Each row is a point on a landscape with many valleys, with its height.
A ball rolls from a point to the lowest of its 2 nearest points, and stops where none of them is lower. Distance is the straight distance between rows; heights are no part of it.
fuf (h 866): [  7 -41  -4  35 -13  -5  -2  -1   2  -6   1  23  16   9   5  10  32  -3
 -22   3  10  -1]
sodo (h 585): [-10   6 -10 -20  50  12 -17 -15  -3 -10  -1 -13  27   6  -5 -10   6  13
 -13   3  26 -10]
Vuli (h 741): [-16  20 -21  19  26  15   3   7 -23   6 -38   4  29  -5   3 -32 -13 -16
  14 -11   5  29]
bipap (h 394): [ 24  -1  -7  25   6  13 -20   1   1  11 -18   8  19  -8   0  -9  -8  20
   5  -3 -16  11]
deba (h 497): [  8  10  -9  31 -36   8   8  -7  19  45   0 -12   8   0   4 -28   6   0
   7 -19  11 -15]
Rames (h 831): [  2  16  -5  40 -14  -1   5  -6   5  20   4  10  -2  -5  -5   1  -5  -4
   3  11  40  -1]
Rosos (h 742): [  6  -8  19  52 -36   7 -10  17   0   3  -5  -5  24  -6 -20   3   5  -3
  -2   5  -3  30]
mono (h 869): [  7   2  -4 -22   5 -19   4   5  -9   8   8   9 -26  -3   7 -19   8  -6
   5   6  -4 -24]
gutu (h 705): [-17  13   1  10 -16   3   0  -7 -37  -7   0  -4  12  -7   1  -1   8 -17
  11 -12  33  46]
zep (h 714): [ 25  -6  18  41 -33  21  14  -9  15   2 -20  -9  13 -18 -16   3   2  -7
  -9   0   1   5]
ner (h 389): [ -8  13  -2  36 -22   5   1 -14 -21   9  17 -26  25  21  -9  -9  -6 -25
  -5 -14  30   7]
tifu (h 857): [ -1  16  -3  23   3 -15  20  10   8   3  18  13 -24  -6   5   0  -9 -21
 -14  18  33  -3]
Remuv (h 590): [ -6  20 -18  -2  11  -2  13 -25  -6  -6  15   7 -18   7  12  18 -15  -9
   7 -15 -11   7]
Kubo (h 583): [ 25  -5   9   6  -4   1  -3 -16 -30 -19   8  -6   5 -10  -2  15  11   2
 -12  31  32   8]
dak (h 511): [-25 -15  17  17  -4  18   1  -3  22   0 -22 -25  18 -11  -5  17 -18 -20
 -10 -11  -4  31]
Kelum (h 453): [ 13  -6   0   6  -5  17 -17   7   9  18 -42   4   9 -25  -5 -19  -1  16
  16 -20  -7   4]
Naruf (h 300): [-23 -18   7 -16 -10 -13 -30  -5  15   4  13  -7 -10   4   7  30 -13  27
  22   7 -18  -7]
seniz (h 723): [-25 -10 -13  18   2   0   5 -32 -21   5  -7 -28 -11  31 -11   4   3 -27
  -8  26  -7 -15]
Nulag (h 780): [-16 -16  15   9 -18  18  -9  14 -14  -9 -15 -32  14  -4 -28 -26  23 -17
   0 -16 -11  19]
zezer (h 512): [-21   4  -9 -12  28  -7  -1  -1  22 -15   4  18  -9  19   9  32  -2  22
   2   0  32 -21]
nimo (h 586): [ 20 -11  25 -22  -6   4   6 -21  -1  10 -10 -24  -4 -30  19   1  -6 -17
 -15  -3   3   4]
kegu (h 640): [ -8  16 -10 -55   1  -7   1  26  -1 -12   8  13  -5  13  -7  10  22  26
  16   5  -7  18]
mok (h 669): [ 38  -1  24  15 -15  14  13  -2   6  -3 -11 -16  -9 -33  -7  -9  -9 -15
 -12   3  -8  -1]
roraz (h 419): [-14 -23   0 -16   1 -19  -2  -6  -4 -36  52 -19  -8  -3   0  13   3  -4
   5  11 -16 -12]
Lomez (h 662): [  8  25 -17   5 -18  -1  16 -19 -21  12  26  -2 -21  12  11  -8   5  -8
   5 -17   5   7]
remin (h 437): [ -5  -2 -14  46   4   9   1 -32  26  24 -24  18  28  10  17  12 -21   8
   1 -11 -12  -4]
Kogi (h 842): [  7  40  14 -38   0 -20   3  26  -4   3  22  22  -3 -31  -3 -39  -1  -3
   4   9   5  14]
suz (h 388): [-11   2 -26  59  -5   1   2 -33   9  23   6  15  34  32   4   9  -1   4
  -7 -11   7  -4]
kopu (h 482): [ 17  -8  14 -30   0  -3   1  -2  15  18  10 -11  -6 -12  24   4  -7   2
 -20  -6  10 -15]
redem (h 599): [ -5  16  -1 -82   8 -17  10   8   2 -29  21  18   9   5  -5   6  10  30
  10  -5 -17   8]
kolo (h 824): [ -5  13   8 -23   1 -16   4  45   9 -16  16  28 -10 -27 -11 -29  12  -6
   9  -4  10  -2]
faf (h 494): [ 31   6   4  -3 -16   2  -7 -22 -30 -17  31 -17  -4  -7  -7  -1   6   6
   6  19  -6  -1]
kip (h 496): [ 12  -9  12 -17 -16   2  -3  13  17  22 -36  19 -12 -13   8   0   3  13
   7 -32 -11 -10]
Kuzan (h 827): [ -8 -11   2  -5  25  -7 -16  15  -7 -26  11  27  11  -7  13   7  13  10
  -3  -2  19  20]
livi (h 387): [-31  -7  21  -2  -5  -6 -27  -5  25  16 -11 -12 -11 -11   4  24 -28   8
  16  14  -3   1]
Kop (h 328): [ 13  -4 -18  34   1  18 -23 -17 -18  14 -15  -3  27   4  -9  -8   5  25
   9  10  10   0]
Feki (h 757): [-10  24 -16   0  16   4   1  17  -3  29 -28  11   4  -6   7 -33  -8  -8
   9 -11  10  10]
Kibo (h 551): [-19   1  -9 -20  35   6  -9 -11   3 -24  -8   5   5   3  -9  13  13  19
   3   6  43  -9]
baz (h 680): [ -7  17  -6  16 -32   1  12 -32 -28   4   4  -6  -7  -2   6   4   4 -14
  19 -18  14  24]
kar (h 546): [-12   6   4 -79   8 -24  -9  10  -2 -10  12  30   8  10  14  10  -5  36
  15 -25  -9 -12]
Livuf (h 564): [  2  -8 -13   7  38   3  11  -7  -1  11  -4  -9   7  13  11 -13  -4 -27
 -39   4   8 -13]
lodad (h 457): [-18 -16  18   2  -7  10 -13   9  32   9 -21 -26  -3 -10 -15  11 -14  -4
  -2   6 -20   1]
Sipi (h 570): [-31  -4   4  38  23   5 -19 -13  10   2 -32  -8  10  -2   2  12 -30  -1
   9  20 -11   6]
zapud (h 329): [ -9  -1 -18  47 -32   8   3 -28 -11  15   7 -15  36  34  -9  -7   3 -14
  -1 -28   3   4]
kad (h 318): [-23 -17  -9 -17   5 -21 -14  10  16  -5  55 -17  -7  19   4  12   0   8
  -1  10  -9 -15]
kom (h 873): [ 25  24  20 -44  -5 -19 -11  16 -10  20   2  21  -9 -29  14 -19 -10  18
  10  16  10  -2]
lem (h 732): [ 11   1  13 -20 -25 -16  23  37  12  -8 -11  17 -36  -5  -4  16  22  11
  18  21  17 -16]
vapi (h 771): [ 10 -16  11  -3  19 -11   2  28  17 -14  10  20  -9 -11  15   6 -15 -12
 -21  -6 -13  -3]
vifol (h 504): [-13 -14   5 -36  25 -37  -7  -1 -11 -45  40  13   4  -6  12  15  -2   6
  11  27 -22   0]
Bon (h 495): [-21 -10  -4   3  26  -2   7 -12  15  -2  19 -22  -3  19   3  11 -10 -23
 -32  13  13 -10]
rure (h 725): [ -6   5  -6  10   6  14  -2  -4 -43   6 -20 -16  29   9   1 -16   1 -21
   0  -1   5  37]
diris (h 724): [ 19 -15  30 -11  -1   4  11  28  16  -5  -3  -8 -13 -26   1 -16  -5 -21
 -24   0 -19  -8]
keraz (h 693): [  2 -15 -11   2   0   1  11 -16 -18 -13   8 -16 -15  24 -15  -4  26 -10
 -15  22   6 -25]
garo (h 907): [  2  -8   7 -14 -11   0  10   2 -15  -4 -11  -4 -29 -11   1 -28  30 -13
  13   0 -19 -11]
Duz (h 572): [-10 -22  10 -39  28 -41   5  20 -10 -32  22  19  -5   2  31  35  -5   0
  10  36  -1 -11]
Metun (h 542): [-22  -6  13  27  29  12  -2 -11  17 -17 -33  -1  17 -15   6  21 -26 -16
  -8  -7   4  20]
sop (h 687): [  4   4  -7 -27 -17  -1  22  26  14  -3  -5  14 -26  17  -2  19  23  16
   7  -5  -2   4]
vum (h 910): [ 12 -23  17   6 -30   2   5   1 -11  15 -26  -1 -16  -5  10 -19  38  -8
   2   0 -23   4]
gov (h 722): [  7  20 -18 -19   7  18   2 -15  -3 -20  -9   0 -10   4 -22  16   2  25
  20  -7 -17   6]
kegoz (h 904): [ 27  30  14 -31  18  -4 -12   7  -9  -1  -4  20   5 -32   2 -13 -22  23
  16  19 -10  14]
ril (h 638): [  5 -22   7  -6  -4   8   0 -24 -10 -12 -11 -19  -5   1 -12  23  16   5
  -7  31  13  -8]
bef (h 390): [ 24  10  -2   3 -16   8   2  10 -29  -8  23 -19   1  13 -20 -11  18  -1
  -9  25 -13  11]
neti (h 799): [ 20   1  -9  15  -3   5  12  -9  16   3  -8  20 -14  -2  -7  13  -1  12
  -3   0  16 -16]
gigok (h 803): [-10 -23   2 -14  27 -28  -5  29   5 -26  23  38  -4  -5  27   6   0  -5
  -1  -8  -7  -1]
lis (h 584): [ 31  14  -4  11  -7  11   3 -29 -29 -13   8  -7  -7 -11  -2  -3 -15  -5
  12   3 -28   8]
tuk (h 440): [-11   0 -16 -25  11  -8  15   2  28  -1  21   4 -20  31   8  27  -6  10
  -9 -14   5 -29]
zusa (h 682): [-23   5 -19  10  31   2  -5 -25 -20  -1 -11 -12  -4  15  -2  -5 -15 -17
   5  14 -20  -4]
muz (h 177): [-30 -13  -5 -37   3 -17 -20  17  18  -5  19   2 -11   8  -1   8   0  17
  17  -9 -26 -16]
gasiv (h 417): [-21 -10  -1  -1  19  -2 -17   8  30   9  30 -20   1  20  -2  19 -13  10
 -18  15   5 -16]
Bop (h 266): [ 18   5 -12  47  -3  21   1 -18 -22   7 -40  -3  34   3 -17 -16 -11   0
  11  16  12   3]
rore (h 283): [ 32   0  10  27  -9  18  -1  13 -31  -4  -5 -26  17  12 -24 -11   3 -14
 -21  26 -16  13]
mesad (h 535): [-13   7 -15  25  14  11   9 -39  15 -19   5   4   1   7   3  26 -22  -3
   4 -32 -11   7]
sir (h 808): [-16  -2   7 -11   1  -4 -17  35  14 -11  16   8   2 -25 -12 -15   5   5
   8 -18  -7  15]
voba (h 683): [ 10  37 -11 -30  24  14  -3   3  10  -8   0  -5   0   0 -21  -1 -17  32
   7  12  -9  -6]
masu (h 451): [ -6  14  13  35 -20   5  20   7  -6  20   1 -23   8   5   0 -15  -8 -40
 -15   4  15  17]
Dusid (h 884): [ 13 -37  14  26 -31  -2  10   8   4   3  -8  11  -7   3   3  -8  46  -8
 -12   6  -6  -9]
sive (h 630): [ -8  -2 -14 -21  46  -4  -5 -11 -22  11  -7  -5   7  14  23 -17  -6 -15
 -20   7 -17   0]
Vefo (h 450): [ -6   1  11 -61  -2 -12  -2   4   7  13  -6  11 -13  14  24  25 -18  20
   1 -28  -7 -17]
mefo (h 794): [-16  -4   0 -12  -7  11 -20  14  -7  -3   4 -10  18 -11 -17 -28  22   5
   6 -23  -6  22]
Pek (h 644): [ 15  17   5   5 -23   6  11 -31 -45 -26  15 -14  -1  -7  -4   4  -2 -22
   9 -22  -3  24]
fen (h 761): [-10 -14  17  32 -35   4  -6  33   2   3   0  -8  -2  -6 -16 -22  28 -11
   7  -8  -7  20]
dip (h 633): [  9  26 -13  -4   1  21   6   9  14  -3  14 -30  -5   7 -36  -9  -8  12
  -2   5 -15 -10]
rem (h 379): [ 14  -4  13  -1 -36   4  -1  -4  21  47 -21  -7  -6  -8  14 -17  10  12
   9 -17  -4 -18]
beso (h 490): [  2  -5  -8  22   6  13  -1 -14  30   1  -2  11  20   2  10  19 -10   8
  -8 -39   0  11]
neliv (h 768): [  2  -1   1   1  -5 -11  24  22  25 -13 -14  35 -29  -5  -9  19   3   1
   6  -2  26 -25]
geb (h 826): [  3  -2  -8 -19  17 -28   7  28  -5   7  -4  43 -27   5  19 -11   2  -6
  -2   7   7 -35]
Putup (h 847): [  7 -36   0   7  -1  -8 -15   1   4 -13  13  19   4  -5  10  14  14  18
  -1  -2   2  -9]
Fovo (h 284): [  5   4   0 -30 -10  -9   6  -5  25  18   9   2 -26  12  15  14 -17  12
  -3 -24 -13 -32]
nam (h 786): [ -7  11 -16   8  32 -13   1  19   5  22 -18  35 -14  13  14 -15 -10  -5
  -6   2   6 -13]
voda (h 139): [ 40  15  -4  34  -9  26  18  -5 -18   3 -31 -18  13   7 -22  -5 -11  -6
 -11  25 -13   7]
visi (h 571): [ -1  15 -14   5  -9  16   3  -3  19  28   0 -24   0   7  -9 -14  -6   8
  -1 -11   2 -11]

Where does a ball stop that starts at each point below?
Metun => muz
Dusid => mok
tifu => Fovo
Kogi => mok
keraz => voda
seniz => kad
Lomez => zapud
Rames => Fovo

Call two points neighbours if one is among the 2 nearest of the other. Go from one point of each pair to the other, from neighbour to neighbour, staying as low as possible. Name the highest point that can't be avoided.
voda and kad => seniz
Fovo and kad => sive
zapud and rem => baz
rem and voda => kip

Write out the way that a ball takes from each point below.
Pek => lis > faf > bef > rore > voda
kom => Kogi > kolo > sir > mefo > Nulag > fen > Rosos > zep > mok
vum => Dusid > fuf > Putup > Kuzan > gigok > vapi > diris > mok
